A landscape with many peaks, sampled at points; each row gives a point and its height.
A climber steps from a point to whichever of its 2 nearest points has the largest rise for the distance, and stops where none of them is higher. Distance is the straight distance between rows; heights are no part of it.
dute: [-29  18  41   3  17  12  28  20 -11  14 -10 -20  17  13  26  14  -9   1
  16  -1   8]  height 61.7
pekef: [ -1  11 -29  11  -9  35  10 -10   9  -3   5   8  -7  14  -1 -15  -3  27
   8  15  17]  height 72.6
savov: [ 33 -26 -44   4 -33   6 -12 -17  25  -3  10  18  -8   8   1  -7  12 -25
  -6  -9 -18]  height 19.7
totob: [  1   4  -4  -8  -3  38  13   1  11   5  -3  20  13  15  27  -4 -17   5
  -5  13  -8]  height 47.1
vitan: [-21  -5  -3  -6  15 -10  29   8  -8  -9 -31  -4  13  -1   6   8   7  17
  19   7  -7]  height 12.4
gisep: [ -4  11  25  14   1   4   2   1   9   7  17 -13  27   8  40  -8   3 -24
  30  -6   7]  height 56.9
sab: [  4   6 -20   4  -2  24   6 -28  10  -5 -11  13  -8   8  -1  -8 -11  13
  -6  12  11]  height 70.0
rik: [ -7 -24   3  13   8 -34   2  -6  19  -2 -17 -10   0   0  19  33  15  -9
  -9 -12 -13]  height 2.7
gop: [  9 -31 -21  17  -6 -22  14 -16  26  -6 -19   6   9  -3  23  19  14 -13
  -4   0 -19]  height 6.2
daki: [  8   6  -6 -17  -6  -3  -3 -34  11 -16 -25   3  22   5  30 -14  -5 -18
  28   6  14]  height 34.6
rebud: [-10   3  13 -18 -11  21 -26   9 -23  20  -3 -22   6 -10  -1  -5 -10  20
   8  -5  -9]  height 24.3
fimu: [ 19  -1 -32 -34 -25  -8 -30 -22  18 -14   1   4 -18   5 -18 -16  15 -35
   8  -2  21]  height 27.0
siz: [ -2  10  35  19  15  -1   6   8   0  16  14  -8  16   8  24 -10  -3 -24
  13  -5  18]  height 60.2
Fafad: [ -4 -22 -22  17   6 -18  30 -10  20 -18 -19   9  13   5  15  15  22   6
  10   8 -21]  height 8.5
dufiv: [ 10   3  25  -9  21 -25 -10 -31  -1 -14  -6   7   3  -6  -7   1 -19 -33
  -2  -7  -1]  height 42.4
Tet: [-27   2  19  -4   2  22  -2  39  -4  19   8 -18  -9  14   5  21  -2  17
  -9  -1  -4]  height 49.6
pino: [ 15   4  -5  20  -3 -12 -10 -26  -2   2  21  -1  -8 -14 -16 -18  -1 -11
  -3  -1   4]  height 35.8
repeb: [  5   3  23 -25  19   2  -9  -1   1 -15   4  16  -5  19  -6  11 -20 -13
 -25 -11 -11]  height 28.9
fiket: [ 27   5 -13  24 -22 -12 -16 -29  -9  27  20  -9 -15 -32 -13 -28   7 -26
  -5 -11  -1]  height 33.7
bib: [-16   6  20 -19  -3  10 -33  -2 -15  -1   7 -27  -4  10   1  11 -13  22
  11 -19 -12]  height 21.5
Lisat: [ -6   3 -25  -5 -32   2  -2  13  13   7 -16 -10   1 -14  20   5  17   7
  -4   7   2]  height 43.6
Vope: [ 21  -6   1  28 -22 -11 -16 -24  -7  40   2 -20  -3 -34   6 -18   8 -31
  -6 -13   5]  height 31.7
Gib: [-15   6  14  24   7   4  21  38  -8  21  23 -11  17  -2  13 -13  14  -5
  23   8  13]  height 67.7
mubev: [-10   9  15 -24 -23  26 -19  17   1   7  15 -14  27   6  33  -7  -3  -5
  28   1 -16]  height 52.3
vutir: [  1  12  12 -28  13   0  14   8  17 -33   2  24   8  34  15   7  -8 -12
  -4   2   4]  height 40.3
faru: [ 20 -23 -25  -4 -17 -11 -27  -6  13   2  12   0 -21  -2 -21   4  19 -10
 -21  -8 -12]  height 21.0
gomum: [ -1   7 -10   5  -6 -32  -1 -10 -15  -7 -22 -12 -11 -33 -28   4   7  10
   4   5  21]  height 19.5
munos: [ 15 -16   1   8  -6   1  -9 -13  -6  28  -5   1   7 -20  13 -16  -3 -25
  -6  -6  -7]  height 29.0
befas: [ 14  13   7   1   6 -18 -14 -37  -3  -7   6   2  -6 -12 -20 -14 -11 -26
   1   0  13]  height 37.8
zez: [  8 -22 -12 -27  -6  10 -11 -22  11  -2 -27   1  20  14  32 -11  -3 -13
  27  -2  -2]  height 38.3
Suted: [ -2   5   9  -1  11  -2   5  19 -15  -2  12   6   7  -8  -9 -11  -1   8
  -1   2 -10]  height 14.5
Gadak: [  7 -13 -17 -11 -13 -15 -36   8   7  -2  10 -11 -31   2 -35   9  22   3
 -19  -7   6]  height 17.8
goda: [ -5 -24 -10 -15  -5 -28 -19  10   4   2 -26 -10  -3 -17  -2  17  22   7
 -16  -3 -25]  height 21.6
Zeze: [  4  -7 -10 -20 -11  32  -5 -13  14   1  -9  10  20  18  37  -7 -12  -3
  16   4  -9]  height 42.7
pilut: [-13  18  13 -11   2  23  -8  27 -12   5  16  -1 -10  14  -8   3 -15  18
  -6  -1  18]  height 44.7
nufa: [ -6  14  14   8   5 -30  -6 -10 -23  -6 -18 -21 -10 -24 -25  11  -5  14
  11  -5  27]  height 18.7
pipas: [-14   0   5  15  15  24  19  -6  -8  -3  14   6  11   7   3  -1 -15  31
   9   2 -32]  height 65.9
Fef: [-25   6  30   6  27   6  21  17 -25  15 -13 -20  -1  10  -4   5  -6  12
  25  -6  24]  height 57.8
gol: [-11 -12  37 -23  18  24  -3  23 -12  21  10  -3  10  23  19   3 -17 -10
  -4 -15 -23]  height 39.1
gifup: [-16   1 -11  -3 -12   6   7  10   1   7 -28 -10  -2  -8   8  12   5  24
  -3  11   8]  height 47.4
Das: [  3  13  -9  13 -19  -8   1   7 -21  24 -10  -9 -15 -42 -21  -9   2   9
 -20   3  11]  height 13.2
funa: [  9   2 -18   2 -14   0   6   1 -14  24 -22   6 -18 -37 -22 -11   3  -2
 -38   5  -3]  height 12.3
sevok: [ -2  -3  17  24  10  -5  11  11  -5  26   6  -9  14 -11  17 -14  10 -20
   8  -2   7]  height 63.7
Bef: [ 11 -24   0  28   8  -2  -1 -24   6  -3  17   3  11  15  10   8  -9  -1
  16 -17 -26]  height 67.4
temul: [ 10   3  -4 -13  10   6  12  -1  23 -23  -1  30  -1  20  -1   4  -2 -13
 -17  11   5]  height 34.1
furen: [-14  22  33   4   6  16  22  11   7   3  -2   1  24   7  42   9 -15  -9
   2   7  -6]  height 55.2
Vevum: [-17   4   7  -4   0   2  19  20 -16  17 -40  -8   4 -20   6  12  -1  16
  -9  12   9]  height 50.3
rup: [ -1   5 -26  12 -24 -31   5  -9   3   0 -28 -10 -15 -35 -13   9  21   3
 -13   6  12]  height 21.1
piz: [ -6  21  12 -20  13   3  18  33  -6 -29   4  21  -9  16 -19  16 -15  14
 -13   4  12]  height 57.0
suv: [ -7 -10 -13  16  15  -7  10   9   5  -9   7   1 -15  18 -17   5  19  14
   0   3  11]  height 27.1
voma: [-14 -11  21 -19   2  32  -4  24  -4  21   7  -9  18  16  25  -5  -4  -7
  19  -2 -18]  height 44.6
Gasu: [ 13  18  15 -15   3  -1 -15  -5   8 -17  19  19  -3   0  -6   3 -21 -20
 -28   0 -11]  height 23.1
Metu: [ -1  11  -1   8  10  13   7 -18   0 -23  12  13   6   5  -3   1 -17  29
  -2   4 -25]  height 63.9
Duseg: [  6   2  12  -2  -5   4 -18  -7 -10  21  -2 -11   6 -15   7 -12  -5  -6
  -2  -6  -1]  height 26.8
posa: [  9   6 -21   5   0   3   2 -13   2 -23  16  13  -4   6 -24 -13   4  23
   3   7  -6]  height 66.4
Laka: [ -9  10   5  17   9   9   3  11 -21  11   4  -9 -19  -7 -29  -2  -9  26
  -2   3  32]  height 17.7
fogut: [  1   6  -4   3  13  25  30  20  -5  14  -2  20  -5  12  -6 -17  -6   3
  -7  16  33]  height 35.6
sur: [  8 -20 -27  27 -10 -18 -13 -19   9  14  11 -17 -22  -3 -12   2  25   6
  -2  -4   6]  height 24.5
kivas: [ 20  -2 -21 -18 -17  -4 -26 -44  15 -14  -5   2  -3   8   3 -16   0 -29
  20  -4  18]  height 29.9
vabap: [ -7   0 -18 -16 -30 -16 -16   4  -6   0 -23 -18  11 -30  11   6  13  17
   7   1 -20]  height 38.0
las: [  2 -11 -18   5  21  -5  13  -4  17 -32   4  14 -17  33 -29   8  17   6
  -2   2  14]  height 28.5
sulez: [  5 -12 -17  18  -6 -20   2 -13   5  14 -16  -9 -14 -18  -8   3  19   0
 -15   4   7]  height 22.8
nofi: [-11   2  14   1  20   0  15  18 -17   6  -6  -8  -6  15  -9  -6   1  -1
  29  -1  55]  height 55.4
lisib: [  1  21   7  11   5   8   6 -28  -1  -2 -10   3   5  -6   9  -6 -21   8
  -1   9   7]  height 66.6
lemo: [ 24 -10 -27  -1  -9   5  12  -6  -9  16 -10  24 -11 -29 -21 -24   4 -12
 -33   5 -23]  height 11.1
vebul: [-15  -4  13  33  15  -1  20 -11  -6   2   9  -6  17  -8  11  12  -6  20
   7  -3 -40]  height 68.0
tuso: [  5  11   7 -10  20  21  23  17   3  -2   2  29 -12  24 -15  -7 -11  -5
 -16  17  34]  height 37.6
tak: [  4 -14   5  38  13 -25  17 -17   4  -8  15   2  18  -4  10  16  -2   5
   8  -9 -40]  height 71.1
tidu: [-5  9  9  9  1 25 19  6 14  6  6  9 22 10 38  0 -9 -7  5  9 -9]  height 50.8
Fito: [ 12 -13  -6 -11 -15  -7 -42   1   6  -9  31  -4  -8   4 -12   5   4   1
 -12 -14 -26]  height 16.1
gimis: [ -9 -13 -12 -10   9 -16  20  -2  14 -21 -28   7  13  11  17   9  14   0
  14   5  -6]  height 10.4
Tise: [-11  12  17  19   9 -11  -2   3 -26  12 -10 -21 -16 -18 -24  10  -7  25
  -3  -4  23]  height 18.0
fip: [  1   7  23 -18  23 -16   4  -2 -11  -8 -12   8  -1   2  -9  -4 -13 -21
  -3   2  17]  height 48.6
mero: [ -2  10  22 -13  20  -8   5   1 -11  -5  -8  -1  -6  14  -8  -4  -8 -14
  15  -1  44]  height 52.6
voniz: [ 36 -16 -43 -19 -29   2 -19 -26  27 -14  10  19 -14   7 -14 -11  14 -38
   1  -5  -4]  height 23.4
Litan: [ -1  -3  11 -16  -9   2 -42   1  -7  -4  27 -14  -3   5  -5   4  -8  12
   0 -18 -26]  height 18.1
kobun: [-26 -13   3  -1  11  -5  15  -5  -6  -2 -30 -16  13  -5  14  18   4  21
  15  -1 -30]  height 13.6
koliv: [  1  14   4  11 -15 -21 -15  16 -16  14  10 -14 -20 -33 -26  -1   5  -1
 -17  -1  20]  height 14.1
dig: [ -8  12 -18  29  -6  30  10   2   5   3  29  -1  -3  13   1 -11   4  29
  11  13   6]  height 70.5
ved: [  2 -23 -16 -13 -27 -20 -23   9   9   4 -10 -14   9 -23  15  15  21   2
  -9  -8 -36]  height 29.7
birit: [ 19  -4 -22  -2 -11  -6 -10 -57  13 -13 -18   5   7  -1  12 -13  -4 -21
  20   0   8]  height 31.9
zovu: [ 15  13  15  18   3 -14   1   1   5  -6  33  15   4 -14  -3  -4  -7 -19
 -20   1 -14]  height 18.2
Pume: [ 12  -3 -23  -3   9   0  14 -10  28 -38   3  26  -9  23 -18   7  14  -9
 -10  12   3]  height 30.6
Vum: [  5  13 -16  -8   4  15  11   9  -9 -31  17  23  -4  13 -32 -17  -3  24
   8  11   7]  height 64.2
puso: [ -7  18  22 -26  12  -5  12  33   1 -26   9  17   5  20   5   8  -9  -6
  -6   0   5]  height 48.8
Vipig: [  2   4   7   3 -17  11 -18   1  12   6  21 -10  15   6  31  -6   1 -12
  16  -6  -5]  height 59.9
kivid: [  3   8  25   5  13 -11  -3  17 -17   0  29   7   9 -15  -9  -6 -10  -3
 -13  -5 -24]  height 15.9
fomad: [-20 -22  -1  -8   7 -25  -1  12  -4  -4 -24 -15   2 -10  -1  26  18  19
  -4  -8 -36]  height 16.5
Gepog: [-22   9  21  -7   3  14  16  39  -9  17 -13  -5   4  -2   9  17  -8  14
  -8   7   3]  height 54.9
mav: [  0  -9  31 -25  26  12  -5   0 -11  -2   2  11   8  19   4   2 -27  -9
 -10 -20 -26]  height 34.0
Nov: [  1 -26 -25  27   8 -19   2   8   7  10  13 -11 -20   8 -22  -2  37   7
   3   3  13]  height 25.8
Kifa: [  0  17  -7  -6  12   7  30  20 -11 -27  -5  28  -7   0 -29   0 -10  25
  -4  16  17]  height 61.6
rugap: [  6  -5   1  20  -6  16 -10 -10  13   6  28  -3   7  13  18  -3  -5   0
   7  -6 -10]  height 63.8
pusu: [ -1  14   5 -23   3  27   3  42  -6   6   7  14 -16  22 -14   1 -13   9
 -14   9  37]  height 41.3
bak: [  0  -1 -12  -8 -23 -22 -31  24  -9   0  10 -19 -24 -18 -32  10  18  13
 -11  -6  13]  height 15.6

Where does a climber stop that starts at each point below?
puso => posa
gomum => posa
Suted => dute
suv => posa
mubev => tak
savov => dute
vabap => Gepog
kivid => tak
pino => dute
Fafad => Gepog
tuso => Gepog
funa => faru

Call two points neighbours if one is among the 2 nearest of the other. Go from one point of each pair to the other, from neighbour to neighbour, staying as high as possible. Name the lowest point that can't be avoided.
pekef, Gib => gisep
pekef, dute => Suted
Gepog, posa => Laka
pekef, tak => Metu
faru, dute => savov
